Each row is a point on a tangle of strands that fork and nearly touch. The rows are in no order.
(in the rows, 128 means zero)
Two points are linked if the straight distance between their rows is under 172. Some points are linked to none.
j71: [ 96 178 174 120 170  79 117 112 126  74 118 111 131 161 130 124 133 126
 131  96 111 161 127  92  86 190 194 198 123 217 107 171 141 154 102 119
 109  81  93 154 120 174 104 131 105]
j684: [125 107 145 147 151 127 154  99 114  94 132 114 150 162 147 134  89 120
  85 132  78 123 110  75 114 105  93 131 134 125 167 166  94 178 127 113
 156 154  96 187  93 138 134 113 166]
j838: [149 113 166 160  90 126 128 141 136 146 155 107 150 100 142 150  73 107
 159 155 125 148 117 149  84  36 131 141 133 139 139 121  60 145 139 173
 136 153 125 154 119 130  74 143 104]
j987: [119  91 151 127 135 159 109 132 133 156 149 174 142 117  69 184 176 125
 120 162  92  87 135 131 146 161 114  91 121 124  87  95 153 121 164 137
 120 114 143 154 114 134 120 173 169]
j183: [106 113  76 114  97 118 117 155 120 130  67 125 136 113 133 128 174 120
 111  75 144 118 118 126  90 141  58 125 125  63 139 114 134 113 153 104
 107 116 172  22 222  75 150 149 144]
j114: [150  97 133 124 198 119  91 133 163 198 132 141 148  59 178  60 152 112
 150 134  97  98  79 136 139 137 121  96 148 105 125 191 110  88 131 112
  93 104 159 105 145 141 144  68 126]
j990: [145 104 147 158 159 104  95 168 154 148 106 143 118 114 146 102 103 120
 159  62 199  96 118 155 155 172 161 135 157  61 119 157 144 121 146 142
 104  99 182  53 172 129 154 108 102]
j542: [103  85 142 106 155  87 105 204 128 157 110 119 128 104 129 103 129  90
 116 115  90 112 102 145 126 157 126 125 125 107  87 142 143  84 154  99
  41  61 155  99 170 134  83 117 130]
j5: [ 81 170 129 121 141 171 129  63 100  91 178 121 137 126 154 135 108 123
 143 165 184 157 129 111 101 107 192 169 123 169  99 133  88 121  98 152
 184 135 105 209  85 154 120 144 100]
j692: [162 113 143 129 139 114  98  86 154 188 143 142 161  59 148  81 131  98
 113 155  93 112  71 131 107 133 102 148 138 153 144 176 110  95  97 100
 106 136 134 117 174 135 126  65 129]
j444: [103 164 115 122 124 149 141  99 132 112 190  79 110 123 119 127  70 171
 139 135 179 180 187 130 146  80 184 118 153 139  99 131 102 124 114 173
 166 163 143  99  73 161 107 148 120]
j907: [116 133 115 128  86 160 170 158 103 143 119 116 119 104 145 100 139 121
 157 126 110 121 157 146 111  51  69  98 138 132 117 111  99  94 150 116
 111 125 149  81 131 108 101 127 143]
j555: [109 126  93 176  92  99 177 118  84  66  80 117 111 141 131 122 131 142
  94  95 140 138 118 138 114 169 114 170 104 131 134  98 116 101 162  86
 150 135 131  53 202 109 170 133 159]
j443: [123 163 136 116  98 163 149 178 132 114 102 138  82 184  77 111 126 148
 109  47 165  96 187 144 148 153 123 108 117 125 108  99 184 145 142 103
  84 143 129  69 135 102 112 119 161]
j546: [131 177 112 117  88 162 160 152  81 110  82 149  86 167 133 122 165 149
 141  80 174 100 182  98 141 131  97 118 119 142 151 126 155 159 114  93
 114 112 110  90 116  98 131 135 127]
j172: [103 149 113 170 122 130 118 137 140  85 107 112 138 128 149 145 132 167
 183 141 118 149 150 136 140 124 163 123 125 132  88  94  79 127 131 158
 188 148 148 101 132 139 145 180 117]
j834: [117 114 194 104  99  42  83  68  89 156 102 131 177  90 116 137 150  86
  83 134 103 147  59  78  43 142 122 231 141 145 165 137 160 136  96 121
 127  51 129 134 192 133 139 144 113]
j375: [174 159 161 113 109  82 113  88 110 178 109 104 128 120 180  79 102 103
 125 155 170 177  61 139  65  81 129 224 140 166 187 170 107 107 128 114
 134 110  95 154 169 135 108  66  60]
j260: [121 140 111 115 121 144 186 149 100 124 128 111 103 188 168  53 100 125
 111 128 154 118 131 132 134  94 111 151 131 120 146 106 116  95 122  89
 141 139 107 149 150 133 147  84 129]
j496: [ 90  96  75 144 131 119 135 172 126  83  95  99 127 147 157 166  92 114
 117 134 131 157 108 114 140 138 185 111  93  86 140  91 130 132 103 141
 134 142 102 180  94 123 133 160 121]
j275: [133 147 161 153 158  74  60 119 142  81 102 102 157 124 103 170 128 130
 160 116  53 155 121 146 119 163 118 168 113 125 136 129  95 175 168 183
 153 132 118 101 127 127 112 169 101]
j280: [ 76 147 125 125 178 144 131 190 155 105 161  72 110 121 155 155 106 133
 156 138 115 146 152 115 139  65 170  62 141 146  82 128 133 136  97 155
 111 149 133 141  61 176  87 182 159]
j819: [158 133 130 162 105  97 105 114 151 157 110 124 148  99 172 115 103 104
 158 159 150 166  75 148  76  66 153 193 125 133 168 148  81 114 122 155
 159 144 123 131 153 117 106 123  72]
j558: [181 107  88 151 156 131 136 130 176  89 121  97 105 141 151 147  66 163
 145  80 163 176 153 189 191 112 157  74 130  84 162 113 138 161  95 171
 151 196 141  93  95 124 187 116 119]
j401: [ 99 136 136 136 167 147 150 182 125  93 145 107 122 155 160 142 119 119
 165 131 126 105 143  75 129  86 141  97 134 118  97 139 111 157 136 144
 139 115 112 202  67 169 108 169 144]
j760: [153  96 154 118 173 135 112 183 169 155 131 112 109  96 128 147 117 107
 179 118 127 125 140 175 179 113 131  60 118  96 124 131 143 132 136 177
  58 111 150 111  87 120 110 137 130]
j752: [131  68 133 112 113 148 130  99 125 169 144 172 155 127  61 164 168 116
  70 162  59 100 110 106 122 118  73 112 139 116 123 105 156 133 144 121
 129 131 131 170 112 110 119 136 170]
j232: [139 132 125 116 152 171 145 115 194 152 141 141 112 134  84 139 177 133
 103 142  66 118 173 127 135 104 114  50 136 187  97 153 172 143 111 133
 104 185 133 128  84 117 106 122 181]
j919: [119 125  55 148  74 134 143 126 108  90  89 137 121 149 131 172 113 153
 109 115 147 156 132 115 140 171 160 110  94 108 149  87 132 139 100 134
 158 170 114 123 130  96 162 157 114]
j588: [129 168 130 129 106 145  85  93 124 127 145 163 119 114 114 177 137 138
 145 131 217 132 153  90 140 182 186 152 110 152 141 168 154 156  81 135
 128  99 117 154 100 131 133 152 103]
j16: [116  84  79 133  65 153 182 133 113 149  97 127 117 121 131 156 129 147
 116 109  88 141 142 139 107 118 101  38 170  95  80  60  86 114 151 126
 153 170 159  86 119  92 164 138 156]
j648: [ 70 130 102 120  58 149 145 120  81 136 170 159 104  96  59 175 130 139
 114 162 153 139 144 143 117 141 165 129 115 144  67  67 162  87 146 127
 124 116 131 127 129 141  87 172 145]
j233: [108 134 120 115 140 119 109 161 111 106  83 122 126 122 124 128 185 132
 120  97 102 100 140  91 123 154  67 104 116 123 123 172 139 148 155  77
  77  69 132  80 139 109 119 140 165]
j470: [ 68 113  84 109  28 141 175 120  65 137 142 155 115  98  85 165 128 121
  80 150 100 143 130 122  88  91 105 105 122 161 100  73 163 109 135  96
 112 144 104 152 102 109  73 145 152]
j43: [154 137 112  98 116 189 165  69  47 142 130 164  92 128 120 105 164 155
 114 130 183 109 152 110 165 130  84 112 108 124 176 131 142 132 128 106
 152 109 101 141  84  97 174  88 143]
j785: [ 89 144 190  98 183 141 128 162 117  89 169 147 120 141 115 169 132 120
 162 132 106 112 127 104 130 138 147 118 112 175  92 101 130 161 130 159
 116 119  93 210  82 170  89 173 142]
j713: [148 135 116  76 141 163 119 101  81 175 108 167  98 106 145  66 196 145
 120 139 168  85 114  92 152 130  78 128 129 120 159 150 157 108  96  70
 115  76 118 117 138 115 171  81 137]
j358: [101 132  76 132  95  97 135  95  69 116 113 129 116 140  93  99 151 158
  71 107 141 123 114 126 134 185 119 179 100 101 153  98 161  80 130  89
 157 118 141  80 200 106 184 130 126]
j714: [155 146 111 120  88 147 115  82 102 169 132 115 144 108 131 108 128 140
 148 141 181 121 147  80 124  73  94 150 159  66 175 158  99 135 139 145
 181 114 130 120 100 116 150 128 109]
j190: [123 142 106 131 165 140 159 122 140  88 108 146 115 157 124  89 146 150
 101 137  73 124 130 150 176 171 121 101  93 156 127 133 138 109 106  96
 123 162 115 123 142 119 165  83 157]
j820: [138 125 136 145 204  51  69 142 163 132 115  89 134 131 158 103 112 137
 152 110 111 135 117 127 140 153 167 160 172 110 115 187 138 135 142 146
 129 101 144 106 114 162 136 117  74]
j616: [147 160 117 144 177  38  65 147 199 106  57  82 146 118 176 102 118 150
 172  66 104 168 131 122 131 201 181 139 151 160 116 157 186 139 111 121
 103 108 133  82 121 170 141 112  81]
j689: [133 121 168  96 150 126  95 123 127 168 149 134 153 121 122 113 133 102
 140 147  92 109 115 111 127 110 105 143 137 125 135 148 116 132 121 138
 114  99 106 180 101 143 100 120 118]
j650: [153 130 119 137 122 102 124 142 111 130  77 117 122 109 181 114 130 104
 141 119 135 131  96 115 127 108  94 151 100 136 191 176 116 144 112 110
  95  92  95 108 142 111 122 110  95]
j382: [104 144 121 148 129 110 189 141  82  91 112  94  90 192 148  61 101 137
  96  99 123 119 139 140 127 123 108 179 133 131 134 122 111 109 168  79
 142 136 126  67 172 129 142  94 143]
j909: [169 141 137 148 131 147 124 157 139 119 125 146 105 131 163 151 106 138
 179 125 202 127 137 128 161 151 169 131 104 123 155 135 117 153 109 144
 122 112 107 154 113 141 149 145 101]
j179: [105 146 109 113  86 163 164 150  94 139 141 145 124 142 136 135 149 108
 116 168 178  97 125  71  79  80 137 158 133 143 104 100 139 125  99  87
 135 102 108 210 114 145 101 161 143]
j969: [141 127 118 170 167  93  88 160 160  84  97 111 152 108 141 160 130 145
 173 137  89 149 115 171 154 161 157 130 106 116 114 102  98 145 156 175
 174 150 147  86 154 135 138 176  99]
j521: [114 157 141 137 137 120 152 111 105 122 172 100  96 130 106  99  71 144
 156 130 171 165 164 150 148 105 170 166 135 160 107 152  96 114 151 158
 138 134 136  91 104 154  96 123  86]
j174: [ 83 147 169  59 140 167 127 102  98 115 178 191 128 126  70 151 152 134
 120 141 104 113 130 113 119 135 130 116 109 199 102  95 155 140 123 138
 121 131  82 212  81 138  84 143 136]
j212: [140 144 117 152 100 175 148 181  99 115  82 162  99 123 168 146 154 135
 184  92 203  93 155 108 140 121 124 103 117 113 136 134 131 150 122 111
 111  82 126 109 123 105 142 166 128]
j406: [128 172 144 108  57  80 107 140 133 129 111  93 137 154  86 125 126 139
 149 105 135 160 167 108 102 130 135 174 137 122 136 119 147 140 140 159
 112  94 119  85 154 122  97 163  78]
j472: [129 137 141 114 176 107 101 198 149 108  74 131 112 152 166 103 157 134
 149  71 109  99 142 127 156 195 116  94 125 117 116 159 163 146 148  91
  60  84 128  99 143 130 138 108 134]
j276: [128 175 121  90 145 122 122 101 137 109 115 123 131 155 132  72 137 154
 105 131  65 141 136 121 134 138 102 133 102 187 158 170 135 133  78  90
 118 152  81 147 132 128 127  70 116]
j143: [146 135 176 108 115  69 103  72 131 190 132 122 166 110 161  62  99 111
  97 158  97 155  67 113  63 119 119 211 158 182 155 160 128 105  96 103
 126 131 114 147 194 139 113  65  87]
j306: [162 112 130 140 159 107  81 151 214 169 151 103 156 103 122 145 132 110
 131  97  90  95 147 109 116 107  79  86 170 103 118 210 139 151 124 120
  76 134 157  99 114 147 115 123 149]
j789: [145 126 150 168  70 128 162 147 128 126 143 100 123  65 125 150 108 116
 178 129 102 150 146 165  90  59 100 116 110 177 116 136  65 129 150 147
 105 143 141  69 148 115  73 130 126]
j245: [133 155 159 140  87 149  82  76 146 135 143 176 176  93 152 149 127 113
 151 168 120 125 116 157  79 126 146 162 114 192 126  98 103 127  72 136
 160 179 123 173 157 118 125 141 104]
j562: [152 132 185 110 166 157 147 173 135 158 146 166 105 154 146  84 137 125
 162 134 137  82 133 148 165 171 138 117 139 146  87 103 143 103 146 106
  93  95 123 163 141 162 135  92 135]
j775: [213 109 150 130 119 123 124 141 189 187 139 109 145 107 128 131 113  98
 144 102 115 108 138 137 123  88  54  96 156  92 179 182 113 153 146 151
  80 130 141  83 138 112 129  89 123]
j858: [154 105 144 143 179 103  97 201 185 133  99 146 131 130 165 122 118 126
 138  78 161  86 128 152 162 212 161  92 146  72 111 144 181 139 131 104
  78 117 173  91 175 149 162 119 126]
j699: [161  75  88 132  81 142 168  98 168 150 118  94 130 119  87 200 129 142
 118 115  66 172 136 132 108 128 105  26 163 103 105  76  99 166 140 183
 154 196 154 103 101  93 159 131 146]
j58: [ 98 124 109 127  68 126 172 119  70 136 142  99 136 131 126 136 104 107
  97 151 169 137 122  79  86  86 138 171 140 105 129 115 113 111 129 115
 148  88 118 166 105 134  99 151 125]
j544: [127  55 111 154 143  97 142 127  88 158 141 121 128  98 149 123 107  98
 110 146 145 115  72 129 128  98  97 159 146  60 151 149  89  94 188 132
 137  97 157 105 152 118 125 120 120]
j227: [100  68 115 127 168  99 120 187 109 143 118 126 134 129 145 115 135  99
 109 118 129 106 103 138 132 142 103 127 138  48 126 151 130  96 181 110
  96  79 176  89 173 117 119 135 135]
j194: [ 91 111 126 127 137 102 142 161 117 141 146 123 139 156 126 101 139 103
 103 159 135 102 100  99 110 142 143 192 145 112  87 112 141  85 131  84
 122  74 135 160 186 160 134 133 133]
j198: [116 155 109 174 145  84 123  84 114  72  95 106 134 128 126 134 135 137
 115 117 104 149 115 106 124 175 127 175  97 159 157 195 101 147 127 117
 145 114 113  67 147 122 147 128 127]
j629: [200 125 105 137  77 153 150 104 153 168 122 110 149 108 134 118 107 116
 126 126 148 133 130 111 101  51  67  93 153  65 191 156  95 147 134 143
 139 160 140 123 114 104 146  88 137]
j561: [115 143 169 123 148  89 117 181 137 133 109 129 134 142 133 109 163 127
 156 127 122  97 122 121 117 208 175 176 146 141  55  70 143 102 161 104
 123  59 139 153 185 180 133 154 120]
j414: [165 130 122 145 128 141 140 107  76 107 125 132 106 137 165 138  99 134
 158 125 211 149 107 144 145 129 160 171  97 107 182 132  83 136 158 142
 166 117  86 178  97 126 144 111  89]
j927: [112  93 166 142 166 127 197 146 115 102 144 112 135 159 157 121 106 117
 118 141  39 125 110 133 134  75  89 107 123 162 128 126  82 140 177 124
 126 140 108 172  91 148 104 112 162]
j485: [120 176 157 149 130 103  93  63 110  55 116 134 144 103 106 165 136 128
 139 115  74 161 130 132 108 177  98 171  84 194 146 157  98 172 144 154
 147 150  83 102 124 105 116 123 122]
j139: [122 106 158 134 143 191 131 116 128 150 164 167 120  61 120 150 134 106
 148 182 135 130 103 167 139 120 149  81  87 157  96 129 115  95  98 144
 101 122 128 185  92 128 106 134 158]
j459: [148 161 174 109 124 146 159 141 149 152 198 119 104 128 137  89  72 128
 153 152 187 138 142 165 126 121 182 149 141 189  92 114 108  96 119 128
 100 131 129 139 141 172  86 104  98]
j455: [119 143 184 151 150 124 119 127 140  97 132 125 144 100 100 133 170 135
 136 134  45 105 120 149 107 144  74 120 118 167  82 138  82 133 197 116
 108 112 123 102 137 146  99 143 184]
j867: [174 120 116 125 136 131 161 108 126 161 122 118 114 161 160  49  95 123
 105 106 176 118 102 150 144  86  96 145 127  71 211 138 122 105 131 103
 136 152 121 122 158 116 165  57 122]
j857: [161 118 129  78 175 178 151  92 162 163 138 153 105 143 106 102 155 135
 120 162 127 134 138 174 204 138 148  64 108 132 142 109 170 112 111 148
 125 144 133 189  78 108 161 102 135]
j538: [110 113 138 110  92 165 138 128 113 142 161 174 110 105  53 203 159 149
 132 153 141 127 154 133 132 144 133  84 120 151  76  61 161 129 162 149
 128 151 133 134 105 129  99 186 163]
j21: [123  99 119 133 185 108 156 188 149 105 154 107 112 207 135  92  95 119
  91 115 140  85 129 129 182 152 154 121 154  59 117 120 156 122 146 111
 128 135 139 160 136 151 160  97 133]
j281: [125  98 106 157 164 149 131 181 151  80  98 110  95 139 158 143  88 151
 163  56 185 136 158 170 190 102 157  69 142  59 112 125 149 162 113 166
 127 146 162  70  92 116 159 139 136]
j109: [143 105  86 139 108 127 150  69 160 125 153  82 138 117  87 174  75 130
 103 133  84 191 143 135 131 125 115  82 127 114 141 132  92 148 115 183
 158 203 137  91  96 109 136  98 143]
j721: [114 164 108  80 130 158  90  97 166 152 145 155 125 137  71 114 188 152
  90 158  81 130 164 128 123 136 135  77 133 207  90 144 183 115  91 115
 127 187 110 119 102 118  91 108 139]
j641: [115 177 148 112  94 124 117  72  88 118 133 135 140 114 129 147 143 107
 142 131 187 146 138  84 110 133 156 188 119 161 161 177 127 153  96 140
 141  66 100 155 102 125 115 135  90]
j155: [103  92 112 162 123  98 167 142  94 138 142 100 134 133 153 117 118  95
  97 151 181 119  85  95  93  96 146 195 163  87 134 137 107  87 145 100
 148  78 155 134 175 144 141 141 124]
j415: [129 116 122 145 231  66  92 179 160 112 150  88 115 170 151  95  85 127
 126 129 148 115 114 152 186 155 194 140 162  62 111 146 166 121 124 143
 140 129 141 152 112 170 149 101  84]
j501: [113 102 139 157 208  82  96 201 142  96 103 104 135 130 161 143 148 135
 182 127  81 122 123 174 156 130 131 106 139  81  94 131  99 128 209 159
 144 117 163 103 141 131 121 147 108]
j80: [112  92 106 144 119 118 164 103  87 117 156 134 139 135 123 111 102 127
  84 166  75 132  91 164 145 143 119 164 119 115 126  70 107  84 156 109
 168 143 120 158 158 142 152 116 133]
j354: [127 163 159 146  81 109  64  44 124 120 123 157 175  84 146 146 139  97
 133 146 114 140  96 107  47 115 115 196 126 162 170 149 109 150  73 157
 173 142 114 132 176  91 142 142 106]
j897: [151  89 112 107 159 135 120 162 177 168 144 104 119 144 121 109  94  98
 117 116 153 123 137 154 170  69 131  72 156  40 147 131 151 115 128 153
  90 129 163 146  68 127 124 106 142]
j575: [128 153 170 139  88  93 114 181 162 119 128 101 151 144 116 158 111 119
 161 108 136 129 154  89  92  94 148 152 139 132 121 127 127 162 131 151
 106  95 130 133 124 148  83 195 101]
j540: [158 148 141  94 161 161 114 114 133 182 110 181 122 125 166  61 188 152
 164 142 136  79 127 118 158 168 112 115 140 152 121 127 146 110 112  83
 121 100 116 135 148 137 174  74 128]
j239: [131 134 175 109 148 148 152 164 146 143 184 142 109 132 119 115 114 129
 154 169 127 118 142 168 153 151 154 120 120 173  71  69 129  89 145 127
 110 137 133 145 147 173 112 127 137]
j685: [105 134 124 116  98 158 122 123 113 118 134 171 143 181 123 151 147 118
  81 168 120  98 121  79  67 119 134 154 128 163 129  99 155 158  87  98
 151 157  86 234 118 122 111 155 142]
j25: [109  85 144 167 145 154 128 123 114  93 119 165 161 109 161 176 148 103
 109 142  70  92  90 103  97 117 104 118 112 137 135 139 101 164 107 112
 136 142 113 189 127 114 130 150 184]
j342: [164 143 103 152 139 126 119 133 194  82 141 101 119 156 121 160  85 162
 113 117 138 166 167 162 176 156 169 104 117 140 125 106 144 157  89 145
 139 204 139  88 143 146 152 140 137]
j344: [106 158 126 115 122  76 148 131 102 120 101  89 109 151 128  54 129 124
  96 130  94 150 117 130 115 123 101 191 128 161 146 143 126  85 132  85
 114 108 115  68 184 126 113  94 112]
j552: [143 135 112 118 152 184 162 102 133 125 122 168 102 140 129  86 151 149
 141 145 127 130 151 187 188 161 135  87 101 159 133  96 142  90 113 136
 146 168 127 127 127 104 180  92 131]
j65: [119  99  81 207 118 109 130 150 156  95 116  84 126  85 129 179  99 115
 136 110 129 149 122 138 107 133 141 118 115 111 114 176  97 130 136 136
 106 135 169  43 161 114 112 145 145]
j47: [145 121 135 153 161 125  92 166 146 104 110 124 100 129 125 126  97 161
 170  60 197 128 144 176 190 152 173 128 141  59 111 122 145 149 129 172
 139 129 180  54 137 127 167 144 109]
j13: [157 143 124 103  18 162 169 128 113 142 160 162 117 144  83 165 109 151
 120 137 193 147 165 127 117  97 131 115 119 156 141  74 142 154 133 139
 139 161 102 148 109 109  95 140 106]
j964: [186 100 102 101 161 134 129 105 200 177 135 134 135 165 102 113 138 124
 108 128 135 118 137 152 186 108 125  66 149  60 172 120 176 132 123 161
 127 165 157 164  93 104 172 105 127]
j348: [165 122 149 114 188 127  93 134 223 163 130 127 142 116 124 133 158 125
 129 122  59 103 147 135 152 145 117  49 151 146 104 173 178 138  93 121
  78 139 145 127  95 145 132 101 153]
j622: [115 173 129  56 122 151  96  78 126 142 148 173 146 145  86 107 158 156
  76 151  79 140 140 139 115 169 130 125 106 227 119 137 175 126  70 101
 118 175  88 159 131 109 105  81 110]
j112: [105 132 152 140  89  77  78  88 125 128 108 135 187 108 121 148 149  87
 102 140  93 123  78  78  47 111  95 205 140 133 158 139 132 139  98 123
 145 112 132 129 204 104 136 169 126]
j745: [149 146 113 138 141 126 109 110 144 151 140 111 122 143 128  85 119 139
 139  87 164  97 160  99 154 113  94 134 170  67 161 189 129 131 134 135
 145 126 150  72 115 130 165 106 121]
j647: [ 89 145 139  95 166  89  73 151 115 121 124 120 142  92 107 132 139 113
 147 154  76 158 103 155 137 193 182 161  96 159  87  82 142 103 116 156
 124  98 126 146 128 148  86 163  84]
j2: [133 110  62 137  72 138 148  97  85 119  97 159 109 152  95 159 152 165
 100 110 124 133 143 136 149 193 129 119  98 116 141  52 157 105 133 109
 166 174 122 106 159  90 183 132 127]
j628: [137  96  75 143 120 146 145 176 167 116  92 134 134 174 155 158 134 132
 118 108 122 105 141 105 145 113 112  59 138  73 153 124 148 155 127 120
 128 162 141 142 110 111 158 143 163]
j4: [167 137 108 101  69 170 139  86 139 156 167 147 126 171  91 168 108 155
  84 153 205 156 156 132 132 119 162 114 118 131 160  88 151 144 113 146
 157 196 113 188  93 116 122 128 111]
j910: [115 149 124 109 176 158 155 126 141 103 183  94  92 122 132 152  78 154
 146 132 154 173 169 137 169  90 160  60 136 145 103 133 130 142 110 170
 123 162 129 123  43 166 104 150 160]
j77: [123 116  89 136 100 137 106 164 138 136  86 150 146 100 116 169 199 122
 127 113 122  92 129 105  88 139  61 103 122 103 119 136 131 123 157  95
  96 102 165  73 185 102 126 169 172]
j940: [150 158 130 102  18 129 152 151  94 127 124 128 117 144  98 147  99 136
 150 103 179 160 163 117 125  99 121 144 105 120 179  91 140 157 128 151
 118 113  95 125 118 100  94 155  78]
j698: [158 136 135  86 112 161  89  80 144 144 172 158 161 172  87 169 126 139
  81 165 142 141 139 144 133 155 161 128 117 157 148  80 174 153  90 164
 173 205 110 212 112 115 122 147  97]
j138: [166  88 119 119 129 136 133  88 173 169 153 135 157 156  81 140 133 123
  80 153  91 118 128 109 152 121  97  99 138  81 163 127 146 139 131 155
 148 166 142 172 105 114 148 117 149]
j422: [ 96 103  87 115  57 166 185 167  76 150 113 133 117 113 124 153 157 115
 107 129 107 105 141 109  94  81  66  78 131 127 100  97 141 108 155  89
  95 115 142 114 115 111  88 151 172]
j759: [116 121 157 111 116  78  97  83  83 163 131 115 151 104 122 127 137  97
 122 151 149 155  77  91  91 111 144 227 138 112 161 155 122 122 116 152
 144  52 118 150 130 136 120 140  76]
j811: [104 174 157 110 118  76 118 158 126 113  96  98 122 173 102 100 159 154
 168  97 139 136 148 129 115 183 170 186 151 138  95  86 141 105 165 135
 124  54 130 101 155 144 134 160  90]
j180: [160 144 151 130 116 159 135  53  75 118 151 162 135  97 156 146 124 134
 150 151 170 142 108 151 137 123 112 172  90 157 180 127  79 141 137 138
 177 121  71 194  97 116 143 100 108]
j615: [104 115 114 184 134 104 121 104 167  89 141  88 141 114 109 168  75 107
 100 130  82 157 130 122 113 125 132 124 116 139 120 163  97 146 113 143
 128 178 134  96 122 136  98 133 151]
j674: [ 94 146 135  99 139 185 127  83 120 119 172 162 122  88  98 160 129 116
 105 159 123 141 131 125 118  97 142  77 106 196 118 158 131 136  74 143
 110 159 110 183  55 122  77 127 154]
j391: [107  84 132 150 166 133 197 193 106  87 139 107 109 178 154 117 102 118
 123 127 103 106 131 143 153 120 122 103 139 100  91 107 101 118 191 115
 126 126 135 150 126 148 129 111 158]
j252: [102 100  98 153 104 151 171 154 105 106 100 104 109 121 167 145 108 173
 168 109 131 150 150 144 138 118 151  49 148 102  77  69  69 134 144 144
 167 153 156  88 100 126 159 155 145]
j878: [ 98 169 135 141 100 167 112  76 127  96 166 149 151 119 149 179 108 145
 145 156 158 151 144 122  95 114 175 133 127 191 106 102  92 158  92 159
 187 184 123 175 103 136 117 166 132]
j958: [ 68 142 117 114 131  79 122 176 124 114  81  87 122 145 110  59 155 122
 109 101  92 130 121 145 111 143 116 154 136 122  94 114 142  69 155  84
  82  81 149  58 187 119 100 126 134]
j238: [118 151 104 107  75 157 160  42  45 124 133 159 116  94 132 126 147 147
 129 150 150 150 139 134 140 109  84 136 101 164 163 138 113 117 127 114
 164 121  89 131 106 101 148  91 128]
j473: [148 106 119 124 184 164 107 142 168 174 129 146 132  90 169  69 146 104
 139 169 146 107  82 159 155 108 158  90 123  91 133 138 113  71  99 111
 113 123 135 179 118 139 152  85 132]
j634: [160 146 120 130 108 150 144 138 169 114 135 126  92 170  78 115  89 163
 122  69 169 130 191 157 163 132 141 111 128 126 130 114 166 154 109 138
 116 175 144  64 135 116 139 112 132]
j750: [108 165 207 139 144  83 110 102  99  95 124 109 146 119 135 123 132 107
 135 114  69 132 108  99  57 111 100 201 133 200 124 180  95 170 154 117
 118  87 100 112 132 139  77 140 132]
j158: [119 133  99 158 179  98 117 105 111 102 103 101 110 130 124  90 135 138
 115  86 144 120 132 112 142 156 107 154 141  93 146 203 116 129 161 112
 134 105 161  27 148 121 162 112 139]
j577: [147 105 142 100 124 119 105  90  81 165 138 176 140 117  97 135 192 153
  99 147 117  72 101 100 149 183  67 171 134 102 135 105 149 117 160  89
 151  83 126 138 175 141 183 130 142]
j725: [113  89 135 122 148 147 103 121 117 116 131 167 162 140 147 141 148 105
  96 150 112  73  68  68  94 119 122 172 126 103 145 128 132 163  87  90
 152 106 102 240 133 128 148 147 160]
j296: [129  80 112 138 144 178 130 144 153 171 133 150 132  73 142 126 153  98
 147 171 121 118  97 169 151  94 138  61 108  91 113 112 118  73 113 139
 114 126 154 167 109 109 139 130 154]

A fork is a point with three links. Follow the links from the first point to the second and name the forks in between, in order.
j558 / j174 | j909
j470 / j501 | j964, j969
j919 / j616 | j382, j155
j552 / j143 | j964

Follow the links from the first point to the second, and from the first to the third. Name the last point that the two ways share.
j391 / j406 / j496 | j155
j629 / j760 / j789 | j964
j382 / j698 / j415 | j155
j47 / j239 / j759 | j909

Name the points in between on the shortest way along the links from the first point to the second, in order.
j459 / j692 | j521, j444, j910, j280, j401, j785, j174, j674, j139, j296, j473, j114
j878 / j342 | j245, j354, j112, j834, j759, j641, j588, j909, j212, j546, j443, j634
j239 / j443 | j562, j540, j713, j43, j238, j180, j414, j909, j212, j546
j179 / j2 | j58, j155, j544, j227, j542, j958, j344, j382, j555, j358
j542 / j13 | j227, j544, j155, j194, j561, j811, j406, j940
j348 / j470 | j232, j721, j622, j276, j190, j552, j857, j964, j138, j752, j987, j538, j648
